A landscape with many peaks, sampled at points; each row gives a point and its height.
A climber steps from a point to whichever of its 2 nearest points has the largest rise for the distance, and stops where none of them is higher. Distance is the straight distance between rows; heights are no part of it.
Banun height 371: [ 11   9  26  -3 -20  -8  -1  -8   9  -4  30  10 -26 -19  49  30  -1  24
 -14  -8 -36  -9  -5  25 -12  -5   8 -27 -18  35   0   3  24   0 -18  -7
  -4  23   3 -15   1 -10  12  -1  20  -9  -1  25   3  -7]
rozag height 227: [-22  12  15  -3 -10 -27 -14   6  15  23  44   4 -25  23  -3  59  -3   9
  -9  15  14  -9 -28  -9 -16  17  15   2 -24  17  42   1  12   7   4 -21
  16  -8   6 -24 -15  31  46   6   1 -23   2 -19 -11  -2]
motim height 710: [-14   1 -11  -7  27 -17 -11 -15   8   8 -36  15  33 -11 -32 -26   2 -29
  11  -1  -3 -13 -15  -5  -2 -10  -1 -15   9 -21 -13 -31  -4  -4  -4  13
  37 -22  19  14  20  13 -21   9   7   3 -26  29  -3  -3]
Zov height 339: [ 20 -20 -12  19 -11   4   3   4  10 -38  -8 -11  16   1  -5 -25  -2   4
  -4 -13 -40  20  18  -6 -24  -7  -6   4  14 -35 -11 -15  -3   6  -1  20
 -27  13   2 -18 -21 -27 -15   9  -4  19  -4  34   2  34]
kem height 437: [ 10  18   5 -42   8  -5   4  25   7  15 -21   2   5 -16 -22  18  -4  -6
  -2 -19  25   7  11  47   6  -8  27  17 -19 -21 -20  20  -1 -23   5   6
 -18  -1 -19  12   2  24 -10  30  -2  22  11   2  13 -38]
keso height 607: [-20  24  12  -7 -26  21   8  19  -7  22  39  -7 -19  10 -39  26 -10  17
 -25   9  48  17  10 -20  11  13   8  43   2 -18  51  13 -16  -2  15  -2
  28 -19  -9 -11   6  24  23   8  -7  -6  33 -24  -6   4]
Sim height 460: [ 18   5  11 -21  -7 -11  12  -8   6   9   3  22 -20 -28  52   3 -16   3
  -7 -16  -9 -15  -5  41  23  -2  22 -20 -13  37 -32  28  34 -15   3  -1
  -6  19 -24  12   3  -1  14 -13  22  11 -15  28  10 -56]
fika height 154: [  1  -6   1 -24   2  19  10  19   0  -2  -8  -3  -7 -26 -10  -2   0   1
  10   0  29  14  19   6  15 -10   1  17  11 -18  -2  14 -18  -9  13   2
  -6  -2 -25   5  -3  10  -4  -7  -2  10  19 -13  12  -6]
Reri height 516: [ 15  -4  22 -19   1  -2  34  -3 -17  21  10  19   0  17   0 -13 -15  12
  -6   5  13 -11  -2  26  31  12   9  -6 -15  23 -16  17  13 -30  -1  -7
 -23 -20  -2  17  33  15  -2  -9   6  19  19  -9   3 -65]
dev height 444: [ 13 -23   8   8  28   6  12   1  -9 -41  -7 -19   3 -17  38  -9  23   7
  29  11   6  12   5  24  -6   8 -26 -30  17  22 -37  -9   1   4   5  -9
 -27   6  -6   9  -4 -27 -13 -23  11  26  24 -22   5  -5]
rilin height 310: [ -4  15 -30 -17  -7  17 -11 -14   3 -11 -11  20  -9 -30  -3 -40   3 -20
   2  -5   5 -13  19 -37  23 -37  11  23  27 -10   3  -2  -9 -12  15  25
  13  12 -20  -1 -11   6  -7 -20  -1 -11 -15  30   0  18]
vum height 365: [  1 -19 -34  20  14 -17 -21   6  17 -37 -26 -15  26 -17   6 -13  12 -12
  14 -10 -30  12  10   5 -28 -11  -4 -10  18 -26 -13 -24   2  29  15  17
 -17  20   0   0 -32 -38  -5   4 -13   0 -26  13 -15  38]
zoseb height 736: [-21  27  12 -19  19  -2 -12   0  -5 -15  -9   1 -13 -51  20  11  10  12
  15 -11 -18   4  12 -19 -12 -48 -16  -4  30   0 -25 -24  -8   1 -10  11
  39   2   2 -15  10 -12 -35  -6  24   4  -3  35  11  41]
maned height 451: [ 14 -24   1  12 -12   3   2   6   7 -26  -2 -13   8  24 -25   0  25 -12
   5  21  -3   3   8  17 -14  24   2 -15   1 -17  14  -5  14   4   5  -2
 -48   9   3   9 -21   7   6   7 -24  14  10 -11   3 -17]
Sote height 345: [ -3 -11  25 -13  12  -2  12  15   7  -7   6 -20  -5  11 -14  32  42  -4
  16  19   3  12  14  26 -26   7 -28 -26  -1   6  -7 -14   5 -20 -18 -25
 -42  17   4  -8  -3  27  -7   1 -12  29  25 -27  21  -3]
Vor height 428: [-17  -7 -28  14  40 -30 -25  15  -1 -17 -33 -27  40 -12 -17  -1  17 -15
  33   5  18  20  -3 -10 -26  11 -17   3  21 -20 -11 -32 -38  31  19  -1
  10 -15   4  14 -21 -16 -14  -4  -5   7  -4 -26  -7  39]
mev height 172: [-14   4 -10 -18   8   0   7  22   3 -15  10 -13 -20 -25  11  38  19  13
  19   2  26  16  15   1   5   7  -9   2   4   9   3   0 -24  15   8 -10
  -1  -1 -28   4 -15   0  11 -22   2   5  22 -25  -5  11]
fiz height 353: [ -6   7 -11   5 -28  29  -3 -13  13  -9  16  29 -25   9 -11 -41 -18 -15
 -34   0  -3 -19  12 -51  33 -36  18  23  20  -8  25  10   7 -18   4  25
   9   0  -7  -4  -4   5  -4 -15 -16 -17 -17  36   5   7]
Babid height 561: [ -5 -17  29   8  13  -8   5   8  -1   1   6  -2  21  55 -72  -9  24 -26
   6  18  -3  -5 -13  -3  -8   0 -17  -2   7 -25  36 -34   5 -14  -7 -17
  -9 -35  36   8   8  46 -11  18 -25  22  10 -12   5   1]
pefe height 445: [  7 -13 -27  26 -16  16   7 -42 -18  17  -2  25   7  33  30 -64 -22 -14
 -11   4 -24 -35 -12 -38  30  -4  -5  -6  -7  25  -6  17  14 -15 -13  12
   2  13   8   7  13  -9   4 -11  -3 -27 -38   7   6 -21]
kupu height 317: [ 39 -38 -13  29 -11  -1  10  11   8 -48   2   5  28  13   9 -40  -3   4
  -3  -2 -55  25   7  25 -12   4   1   3  21 -27 -14  -7  21  18  24  17
 -46  -9  13  17 -19 -32 -26   2  -3  35   1  29  -9  15]
funa height 300: [  8  23  17  10 -25  17  14 -11  -7  18  25 -19 -29  13  25  24 -36  43
 -41 -22 -45   1  17 -10 -14  -3  -7  12  -7   7   8  17  -1 -11 -34  23
   7  20   7 -48  20 -30  -1  12   2 -16   9  21   9  27]
paz height 210: [ -5  -6   9  -2  -5   2   2 -14   8 -24  42   4 -28   2  41  10  18  12
   7  28 -24 -22  -9 -29   1 -17 -19 -17  13  33  20 -13  15   5  -2  -5
  13  -7  10 -10 -18  -9   7 -42  14  -7   5  15   5  15]
biga height 188: [-15  18   3 -13  -4 -12  -8  12  23 -20  26  -1 -22 -33   8  45   6   8
   4   6  14   7   2  -3  -3 -14  12   2  -1  -5  19   4  -4  15  14  -2
  16   1 -25  -7 -28   8  22 -11   3 -13  11   5  -9  11]
veg height 364: [  8 -31 -24  22   4 -36 -24   9  19 -16   6 -11  29   8  15  26   1   8
  11  -2  -2  21 -25  22 -34  45   5 -15 -30   7  11  -5  10  43  23  -8
 -12 -15  10  15 -32 -22  21  11   6  -4  -4 -33 -30   3]
mot height 549: [-11   5  11 -28  34 -13   1  14  -1 -17  -6  -6  -4 -32   3  13  24  12
  29  14  17  22   1  16 -14  -7 -17  -9  17 -12 -18 -24 -15   4   9  -5
  18 -29  14  10  -3  -3 -21  -9  30  25  20   5   0   8]
Kepod height 672: [  5  -8  -8  34 -30  32   7   3 -20   9  13 -32 -11  38  -8   3 -23  16
 -20 -13  -1   7  16 -36 -10  23 -18  37  -9  -6  12  23 -24   8  -2   1
 -19  22 -15 -23  -2 -30  19   4 -19 -12   8 -31  -6  39]
tofe height 280: [  9 -11  -1  20 -22  23   2   9  -2  28   4   4  16  54 -60 -45 -13 -14
 -24   3  12  -8   9 -18  24  10  12  34  -3 -32  37   9 -10 -21  -7  14
  -8 -19  10   9  15  17   0  15 -21   5   9  -8 -12  -6]
Mubin height 374: [  7  -4  15 -10  18  -2  23  32   4 -16  -9 -29  15   1 -24  28  28   2
  18   4   8  30  18  50 -18   9 -19 -14   0 -15 -18  -7 -10  -4  -1 -18
 -45  17  -2  -1  -9   2  -9  20  -8  32  35 -26  18  -1]
sus height 43: [-19  22 -29  -4 -20  22 -12  -5   0  38 -24  14  -5  -3 -27 -22 -42 -20
  -9 -24  22  -8  -2 -49  28 -18  19  43  -4 -19  11  14 -18 -15 -11  20
  27  19 -15  -8  19  13   4  22  -4 -33 -26  10  -4   5]
roke height 671: [-16  28  -1  -4 -20  37  11   8 -21  31  31 -22 -19   9 -27  15 -22  27
 -25  -6  28  19  19 -43   8   1  -6  53   5 -16  24  19 -42   2  -6  -1
  31  -3 -13 -20  17  -9   7   1  -3  -9  26 -20  -7  34]
vazom height 489: [ -2 -16   3  -2  34  -8   5  13  -8 -34 -20 -17   8 -21   4  -4  29   4
  39  22  10  28  15  12  -9  -2 -27 -13  28   6 -24 -33 -20  13   4  -1
 -10  -8   0  15   3 -20 -18 -27   4  28  34 -23   5  17]
dovo height 514: [ 26   3   8 -21 -17 -38  -7   1  20  -3   8  24  -1 -30  44  14 -19  -1
 -15 -14  -7  -8  -9  54   7  -3  50 -12 -25  15 -15  32  43   0  13   8
   0   3  -5  15   0   4  14  14  14  -2 -25  47  -4 -57]
modig height 111: [-22  15  -5 -39  28  19  -1  11  -6 -11 -30  15  -5 -39 -14 -12  31 -34
  26   0  29 -18   5 -28  34 -38  -6   1  26  -4 -32 -22 -11 -31   0 -12
  23 -12 -20  24   9  30 -17 -22  -3   7  -2   4  20  -6]
momi height 333: [ 15  13  23  -1 -33   1   4  -7   2  20  35   2 -29  13  26  24 -28  35
 -39 -18 -40 -12  11  23  -9  -8  17 -11 -28  19  11  24  24 -11 -32   2
  -1  19   6 -36  13 -17  13  26   8 -17   2  22  15  -5]
vurib height 157: [ -2  30  15 -29  17 -16   2   8 -12  33 -38   4  14 -39   8  20   2  -3
   8 -22   2   6  -5  27   2 -12   4 -11  -6   2 -48  -2   1 -23 -22  -4
  18   7   1 -13  18   4 -19  23  10   5  -8   7  25 -13]
geso height 461: [-16 -21 -34  26  34 -20 -16  11  -8 -16 -27 -26  17   8  10 -11   5  -1
  39  22  25  28   0 -23 -13  26 -25   5  15   0  -3 -28 -49  46  22  -3
   0  -6  -1  23 -22 -40  -4 -33  -2   2   4 -53 -22  41]
lus height 135: [ -8  -1  -7 -49  22  15   4  19   2 -19  -5   8 -15 -43 -22 -14  35 -21
  22   3  43   1  19   1  29 -24   1   8  24  -5 -14  -6  -5 -13  19  -3
  -2   0 -27  22  -7  23 -14 -21  -5  19  12  -4  17 -16]
pusog height 298: [ 52 -39  -2  40 -23   4  15  -3  12 -49  22   1  12  31  20 -21   2  11
 -10  13 -48   7  -1  22 -17  23  -4 -16   4  -5   5   9  45  11   9  10
 -56   8  15  -1 -22 -31   3   1 -12  18   5  13   4   6]
Mefep height 272: [  3 -26  21  34 -10  13   6 -20  -8   3  20   1   0  61  -6 -28   6  -2
  -7  20 -30 -23  -8 -21  -5  11 -17 -19  -8   8  17  -7   9 -10 -17 -13
 -15  -5  21 -13   3   7  -1  -5 -16  -3   7 -20   3   9]
Libe height 311: [-15   3  17   0   9  -2   8   4 -11   5   5 -18 -11  15   2  35  28   0
   5   2  -8  -3  -8   3 -22  -6 -29 -28  -8  16   7 -21   0  -9 -29 -23
  -6  22  15 -20  -2  18   5   8  -8   0  10 -20  15  24]
zeg height 375: [ 35  -2  -5  15  -4 -15  -1   7   0  11 -19 -16  25  -2   0  29  -7  10
  -2 -27 -10  16  -3  50 -32  24   9 -15 -41 -15 -25  13   9  13  -6  -5
 -29  24  -3  -3   7 -16   8  41 -10  -3  -2 -19 -10  -6]
mavez height 247: [ -9  -2  -4  28  -9  15   2 -22  -9 -18  18 -22  -8   6  39   4  -1  32
   0  12 -37   3   2 -34 -11  10 -27 -11   2  21   0 -11 -12  21  -8  11
   9  19  10 -27  -4 -36   5 -13   5 -15  -9  -7  -8  44]
Lireg height 211: [ -3  13  20 -26  12  10  13   1 -19   5  -9  -7 -31 -52  46  20  16  18
  18 -11  -2   2  12   3  16 -22 -27 -24  15  37 -46   5  -3  -1 -27  -8
   6  29 -23 -11  18 -11 -21 -10  13  -3  15   6  17   2]
luv height 393: [-14 -11 -26  12  32 -19 -26  -2  16 -37 -25  -9  27 -22 -10 -28  16 -17
  27  -4  -9  17  10  -7 -20 -25 -11  -5  31 -21  -5 -40 -23  28  20  17
   6  -1   5  14 -18 -25 -19  -6   8   3 -12   7  -7  38]
nomo height 541: [-18  21   4 -23 -19  10   2   4   6  26  17  11 -27   8 -30  13  -4  -4
 -23   3  41  -6   1 -16  29 -14  16  30  -5  -7  33  18   3 -13  12  -4
  21 -12 -15  -7   6  30  12   9 -13 -10  16   0  -2 -20]
biz height 680: [  1  -6  18   6   7 -11 -14   3  12  19   1   8  29  39 -67 -14   4 -29
 -10  13  11 -18 -40  10  -6   4  17  -3  -9 -24  37 -23  30  -9  -1  -5
   9 -39  36  17   8  52  -5  32 -23   8  -1   7 -16 -25]
reb height 597: [-10   2 -17   4  17  -8 -21 -26 -11  20 -38  10  33  13 -14 -31  -8 -36
  -7  -3 -14 -26 -30 -24  -6 -13   2 -16 -11  -9 -16 -16   2  -4 -19   6
  29   3  21  14  14  10 -18  16   1 -22 -42  20   3 -13]
vizak height 277: [-14   2 -42  -9  -8  17 -19  -9  14 -21  -9  24 -21 -32  12 -33   2 -36
   6  -7  15 -29   6 -40  36 -25  15   9  24  16   3   9   0   2  11   3
  12  14 -40  18 -29   8  16 -30  -2 -25 -27  22  -1  -3]
lezil height 401: [ 26 -14   1   5  15 -11   7  21   0 -12 -22 -23  30   0   2  17  16   1
  13  -5   0  20   7  44 -23  22  -5 -17   1  -5 -24   1  -6   7  -3  -6
 -35  17   0  10   2 -17  -9  14   2  23   1 -25  -1  -7]
zutan height 628: [-12  20  17 -22  24  -1  13  11  -9 -17  -2  -9  -4 -44 -11   8  11  27
  10   1  -2  17  22  -8 -11 -38 -26   4  30 -19 -17 -15 -29  -4  -2   7
  25 -14   2 -10  11 -11 -31  -1  18  12  21  23   7  30]
lofi height 267: [ -9  13   5  19 -14  18   5 -19  -9  10   4 -21 -22  -3  52  21 -16  33
   1  -6 -25  -6   9 -17  -8  -6 -19 -15  -9  33  -6   9  -7   9 -26  -4
   9  32   2 -32  -4 -28  12   1   4 -29 -11  -9   1  39]
lin height 733: [-10  18  13  19 -24  41  19   4 -31   7  39 -24 -29  28  -9   5 -13  42
 -20   3   3  10  25 -30  -7  16 -21  31   2  -6  21  19 -34   3  -6  -7
  14   4  -6 -27   8 -26  10  -7   1  -2  35 -21   0  37]
Kuf height 356: [ 33 -21  -3  33  -2 -36  -4  10  12  -2  -6  -9  31   0  15  19 -13  17
   0  -9 -15  19 -21  47 -28  45  20 -10 -38  -5 -13  16  18  32  14  -2
 -10  -3  17  11  -9 -29  11  33   9   1 -15  -7 -27   0]
pugu height 182: [ -9  31  24 -34  13   9  20   4 -20  31 -11   1 -18 -35  15  19   2  16
   6 -18  24   3   4  21  16 -17 -11  -1  -2  15 -52   7 -14 -23 -23 -14
  10  10 -12  -2  23  12 -20  -5  10  16  26 -10  22 -17]
norad height 59: [-19  30 -24 -23 -11  21   1 -11  -9  27 -13  28 -21 -16 -17 -22 -20 -24
  -5 -13  26 -18  -1 -49  47 -34  11  33  12  -3   0   8 -15 -27 -13  10
  46  10 -21   3  28  23  -9   2  -6 -33 -18   7  10   0]
mup height 85: [-34  25 -18 -39  17  11  -9   4 -14  17 -24  31 -26 -40  -7 -12   0 -31
  13   2  35 -16  -2 -47  42 -39   2  13  27   8 -16  -4  -3 -24 -12  -7
  35  -3 -23  14   9  30  -7 -22   0  -9 -13   7   6 -10]
sobab height 386: [  6 -18   1   3  10 -29 -20  12  25 -15   0  -7  10   0 -12  33  16   0
   6  13   3  18   0  21 -28  25  18  -9 -17 -11  24  -3  10  35  30 -11
 -13  -5   4  11 -27   3  27   8   3   1   7 -23 -13  -2]
Modit height 236: [ -5   2  -2   8   3 -14  -1   6 -12  41 -11  -1  32  30 -69 -14 -15  -2
  -7   2  31   9 -12   8   4  23  12  35  -9 -40  16   1 -30   2   9   0
  17 -46  26  11  31  12  -4  19   4   6  13 -16 -22 -14]
vip height 229: [ -7 -14  12  22   3  -3   3 -16  -2 -12  33  -2 -17 -11  45  10   9  27
   3  23 -17   2   4 -15  -4   0 -23 -15   6  33  14 -12  -2  33  12   2
  25  -8  15  -9 -13 -27   2 -37  18  -6   8   7 -20  23]
zof height 255: [ 20 -18   0  10  -1  -4  11  -1 -11  23 -19   9  33  37 -55 -35  -6 -16
  -1   7  28   9  -7   9  15  28   8  23  -9 -42  14   2 -12 -16   9   7
 -12 -37  13  21  17  20  -8  20 -14  17   7 -21  -8 -32]
riro height 239: [-21  16 -35 -26   5  -4 -39 -15  -2  -2 -25  41  -2 -40  27 -26 -18 -40
  15 -10  15 -19  -9 -34  33 -23  40  -1  10  17 -10   4   9   5  11  18
  43   8 -29  20 -15   7   7 -15  12 -33 -49  38  -1 -13]
Nogi height 446: [ 24   0  14 -28   2   7  37   7 -12  23 -17   6   8  -5   0  -2  -3   9
  -3 -16  16  -5  17  49  17  -4   6   6 -10   3 -33  24   3 -34  -7   1
 -31   5 -15   5  32  14 -21   9  -5  23  19  -4  23 -49]
kamo height 575: [ -1  -5  10 -20   9 -17 -18  14  24   0  -4  11  26  11 -52   1  15 -25
   2  13  12   7 -18  19   0   3  27  -1  -8 -22  30 -14  19  -7  20   1
   5 -32  18   5  -5  34  -1  20 -10  18  -2  11 -12 -28]
Bod height 693: [ 11   6  22  -5   9 -25   7 -11  -1  20  21  15   6 -15  13   7 -10  25
  -9  11   5   1 -15  28   3   3   1  -3 -13  14 -10   4   6   3   6  -2
  22 -43  16   3  19   4 -12  -3  26   9  11   8  -9 -33]
dor height 508: [  0 -13 -13   1   3  -6 -24  -6  25 -31   1  11  12  -9  12 -13  21 -30
  10  14 -10 -19  -8  -3   1  -8  19 -25   6  10  18 -17  27  10  13  -1
  -1  -1   2  16 -34  16   4 -23   0   3 -27  31   0  -3]
sagum height 398: [ 14  -8 -21  29 -30  17  -1 -29   1  -2 -15  21   4  14  19 -49 -34 -15
 -18 -16 -34 -18   1 -26  17  -9  10  13   0  -4   0  25  18  -5  -5  30
 -16  16   5  -3  -5 -13   7   2 -13 -21 -42  29   4  -2]
fuf height 605: [ 13  12  37  -6   1 -21  15  -5  -9  33  27  12  -5  19  13  21 -19  34
 -23   0   9  -1 -15  40   5  21   7  -5 -31  22  -4  17  18  -8   2  -2
  -6 -38  14   1  37  12   1   7  20  13  17  -3 -11 -59]
vapud height 254: [-22  13  32  -1 -10 -14   2  -7   5  47  43  -9 -10  41  -2  55   3  17
 -16  -1   1  -7 -30  14 -30  28  -4 -17 -43  26  21   2  13  -1 -20 -39
  10  -7  22 -26  13  29  30  13  -7 -20   9 -27   4   1]
tuma height 203: [-26  12 -15 -34  34  -9 -25  -3  -2  -4 -22  33 -11 -45  33  -3   6 -42
  20  -5  27 -24 -18 -13  30  -6  26  -8  13  18 -27 -11   1   2  19  -4
  37  -9 -27  35  -3  11   2 -31  12 -13 -30  22   7 -29]
meriz height 472: [  1  13  10 -13 -17   9  -4   4  21  -3  24  12 -24  -2 -14   0  -5  -6
 -20   1   0   0   8  -3  13 -25  28  17  11  -8  36   9  28 -15  12   4
   5   3  -4  -6  -9  20   9  12  -2  -1   2  30   2 -14]
taz height 261: [  4   9   7  24  -4  -2  11   6 -13  26  14 -23   2   3   6  32 -20  46
 -17  -5   2  25   0   1 -20  38  -7  14 -22  -1   4   8 -30  24   2  -2
  18  -9  15 -26   8 -28  15   6  15  -6  12 -24 -26  24]
laros height 407: [ -3  19  14 -11 -35  45  11   1  20  -3  29   9 -53   1 -19 -13 -17   2
 -38 -11  -5 -17  25 -33  27 -31  23  20  18   6  44  21  17 -25 -10   9
   7   4 -11 -17  -6  21   5 -11 -19  -8  12  31  24   6]
linu height 452: [ -4 -11 -11 -10  -1   1  -3  -3   7 -30  -4  -8  -5 -21  33   5  25 -14
  17  -1 -15 -16  -5  11  -3  -5  -6 -36   6  18 -13  -4   9   4  -2 -10
 -13  20 -20   7 -23  -2   1 -21  -1   2 -16  14  10   3]
Kotif height 301: [  4  -6   5  17  -9  24  12 -22 -12  -2  -7  -1   6  46 -29 -41   8 -18
 -10   9 -18 -23  -5 -25  -6 -11 -18  -9   4  -2  15 -11   2 -25 -22   3
  -5   7  20  -9  12  19  -8   1 -10  -9  -8  -9   8  10]
Dufe height 173: [-18  19 -10 -30  25 -12 -22  -8 -12  16 -55  13  11 -43  34   1  -4 -26
  15 -19  18 -18 -18  -2  20   0  15 -10  -1   9 -44  -1  -1   0   1  -1
  26  15 -24  20  12   0  -9   5  13  -9 -36  18  16 -25]
sur height 626: [ 14 -19 -26  34 -28  35  16   0 -21  -4  -4 -20  -4  27   7 -27 -18  10
  -9 -13   1   6  17 -25  17  15 -22  30   6  -3  -4  25 -20  -2   3  -3
 -50  24 -23  -8 -10 -30  13  -7 -18  -9  12 -43   3  29]
sopaf height 524: [ -2 -24 -10  30 -16   6  10   7 -16  -5  -1  -9  10  30 -15 -28  -6  12
  17  25  15  22  19 -25  -2  28 -26  25  19  -7  10  -2 -32  18  10   1
 -23  -7  -4  16  -5 -26  -7 -15  -1   6  20 -32 -18  33]
repom height 493: [ -1 -26 -22  30   8 -14   7  10 -19 -12  -6 -13  23  24  12 -29   2   6
  36  26  17  24   9  -7  -4  45 -22  19  24   2  -4  -8 -29  38  26  -3
 -35  -2  -5  27 -13 -48  -3 -24   3  15  31 -61 -27  29]
luk height 31: [-20  16 -24  20 -17  23 -16 -12  -8  25  -8   9  -3  15 -20 -12 -38  -2
 -23 -17   2   4   1 -47   7   1   0  37  -5 -23  30  16 -35   1 -12  12
  42  16  -1 -20  10  -5  19  17 -12 -38 -22   1 -13  32]
Kab height 584: [-16  -3 -15 -15  17  -6 -16  -9   6 -15 -18  17  10 -19 -12 -12  14 -30
  21   2   7 -17   4 -10   2 -17   6 -17  17  -5   0 -29   5   7   9  -3
  18 -15   3  11 -17  18  -8 -17   3   6 -20  16   4  -1]
datu height 336: [ 19  -2  -4  32 -20  17   2 -22  -5   8  -3   1   8  49 -35 -51 -19 -15
 -38  -8 -36 -11   0 -24   0  -9   0  17  -7 -20  21   9  -3 -24 -16  21
 -15   4  22 -20  17  -2 -14  20 -21 -17 -14  21   0  10]
rap height 282: [-20   9  28   3  12 -16   4  -1   0  22  16  -2   2  17  11  51  13   7
  -4   2  -9  -3 -33  25 -30   8 -17 -25 -24  14  -2 -18  15  -2 -23 -28
   9  -7  28 -19   4  26   7   9   5   3   0 -16   3   3]
posor height 367: [ 24 -11 -18  43 -31   6  -6 -16  14  -3  -9   8  10  36  -8 -33 -32 -12
 -41 -16 -55 -15  -5 -10  -5  -7  22   5 -12 -19  18  22  31  -7  -2  26
 -13   7  12 -17  -1 -15   4  15 -18 -13 -38  35  -1  -2]
migu height 416: [ 21  -1  25 -16  -8  -8  11  -9  15   5  17   8 -18 -13  50  28  -6  26
  -5  -5   3 -10  -6  44  12  13  13 -22 -25  45 -15  23  32  -2   5  -9
 -20  10 -14   1   0   0  23  -7  18  -3   4  -1   3 -43]
Lobub height 570: [  3 -20 -20  18  -2  21   8   2 -23   7 -21  -5  11  20 -14 -31  -2  -6
  12  -2  18   3   4 -15  18  18 -10  25   8  -7  -4  12 -20   3   4   3
 -17   9  -4   9   2 -11  -2  -1  -8  -6  -4 -38   3   7]
Bon height 278: [ 14  11  11  18 -15  17  21  -3 -19  30  13 -27  -4  14  11  14 -30  50
 -17 -16 -22  10  11  11 -12   7 -15  18 -15   0  -5  21 -20  -2 -22   5
  -3  14  12 -34  25 -35  -2  16   3 -12   8 -13  -4  20]
dorom height 619: [ 22   6  21  -3   9 -25   2   2  17 -13  43  13  -5 -24  24  19  -4  37
  -7  10  -5  14  -8  37 -13   5  11  -9 -12   9  -3  13  20  18  20   5
   6 -37  10   9   2  -7   3  -5  28  16  17  29 -23 -38]
vev height 207: [-33  18  -3  -5  -6 -14 -21   5  19  10  37   3 -32 -11   2  51   2   5
  -7  13  22   4 -13 -30  -3  -2   7  10  -9  15  46   0  -2  21   7 -17
  39  -3   0 -20 -20  20  45 -13   0 -25   7  -8 -11  20]
Sisi height 510: [ -4  -5 -17  25  -6   9  -8 -41 -11  14 -28  15  23  22   9 -49  -7 -31
   9  -3 -25 -39 -16 -27   9  -5  -7 -23   8  14 -13 -10  18 -14  -9   5
  10   7  17   9  15  11 -11 -12   5 -15 -44  16  -1 -19]
Feso height 492: [ -1 -21  12  12  -4 -10  -2  13  13 -11   6 -13  14  45 -40   8  25 -14
   9  20  -3  10  -3   9 -26  20 -14 -16   4 -29  24 -21  -4   1  -5 -15
 -26  -9  24  -1 -13  17   3  19 -19  10  13 -17   0  15]
Mam height 414: [ 16 -25 -10  -6  15   0   9  -5   4 -40  -7 -16  -7 -22  55  -8  24 -10
  20   8 -15  -9   1  22   8  14  -4 -31  14  41 -31  -4  18   9   4  -7
 -38  34 -18  17 -14 -12  -3 -33  -3  10  -3  -4  20 -10]
leme height 418: [ -2 -24 -12  -5   9 -23  -6  19  21 -41  14  -7  10  16 -10   8  35 -18
  21  29  11  15   6  22 -17  19   1 -10   1  -2  22 -14   8  13  21 -11
 -37   3 -11  25 -37  11  12 -10 -12  19   3 -22  -3 -11]
Rimim height 563: [ 24  10  20  -7 -12 -33  -2   7  28 -19  17  20   1 -24  32  33 -13  12
 -12  -5 -15   6 -16  58 -18   5  38 -16 -21   6   3  18  42  17  21   6
   0 -14   9  11  -8  -7   1  12  25  12  -3  43 -14 -41]
duba height 306: [ 14 -10   2  35 -17  20  12 -26 -26  33   4  -2  18  71 -52 -41 -23   7
 -24   2 -14  -6   0 -29   3  17  -5  28  -9 -21  21   9  -6 -18 -19  11
  -6 -26  29  -7  38   2  -1  16 -17  -7  10 -13 -11  11]
Rur height 152: [-14  10  -6 -17  32 -16 -19   5  -5  12 -50  -1  13 -37   9  24  15 -21
  20 -17  14  -4  -7  16 -14  -6   0 -12 -12  -7 -39  -8  -4  -6 -15 -11
  18  12  -5  14  13  -1 -12  15  -2   2 -22   3  17 -13]
tovid height 494: [  7   4   4 -38  21 -24 -13  31  25 -13 -16   9  12 -23 -32  23  14 -24
   4  -6  27   4  -3  39 -11  -3  25 -11   0 -27  -3  -5  10 -14  18  -6
  -4 -16 -12  23  -4  39  -2  21  -3  21   7   3   2 -37]
gebog height 240: [-16  25  21 -13   2  16   5  -9 -17  13  10 -18 -35 -27  40  45   2  32
   0 -15 -17  -9  -4  -4  -1 -18 -29 -17   2  37 -20   0 -14  -3 -29  -7
  14  29  -2 -32  11 -16   0  -3  20 -16   9   0  18  31]

Call two points neighbours if one is among the 2 nearest of the other. Go from one point of each pair to the other, from neighbour to neighbour, staying as high as possible. Name the lowest point that can't be avoided.
Bod and biz => kem
biz and lezil => Kuf
lezil and lin => pusog
zoseb and motim => Mam

Write out the way that a climber takes from each point below.
mup => modig, lus, fika, mev, biga, vev, rozag, vapud, rap, Libe, Sote, Mubin, lezil
Dufe => tuma, riro, vizak, rilin, fiz, laros, meriz, nomo, keso, roke, lin
repom => sopaf, Lobub, sur, Kepod, lin
Bon => funa, momi, Banun, migu, Sim, dovo, Rimim, dorom, Bod
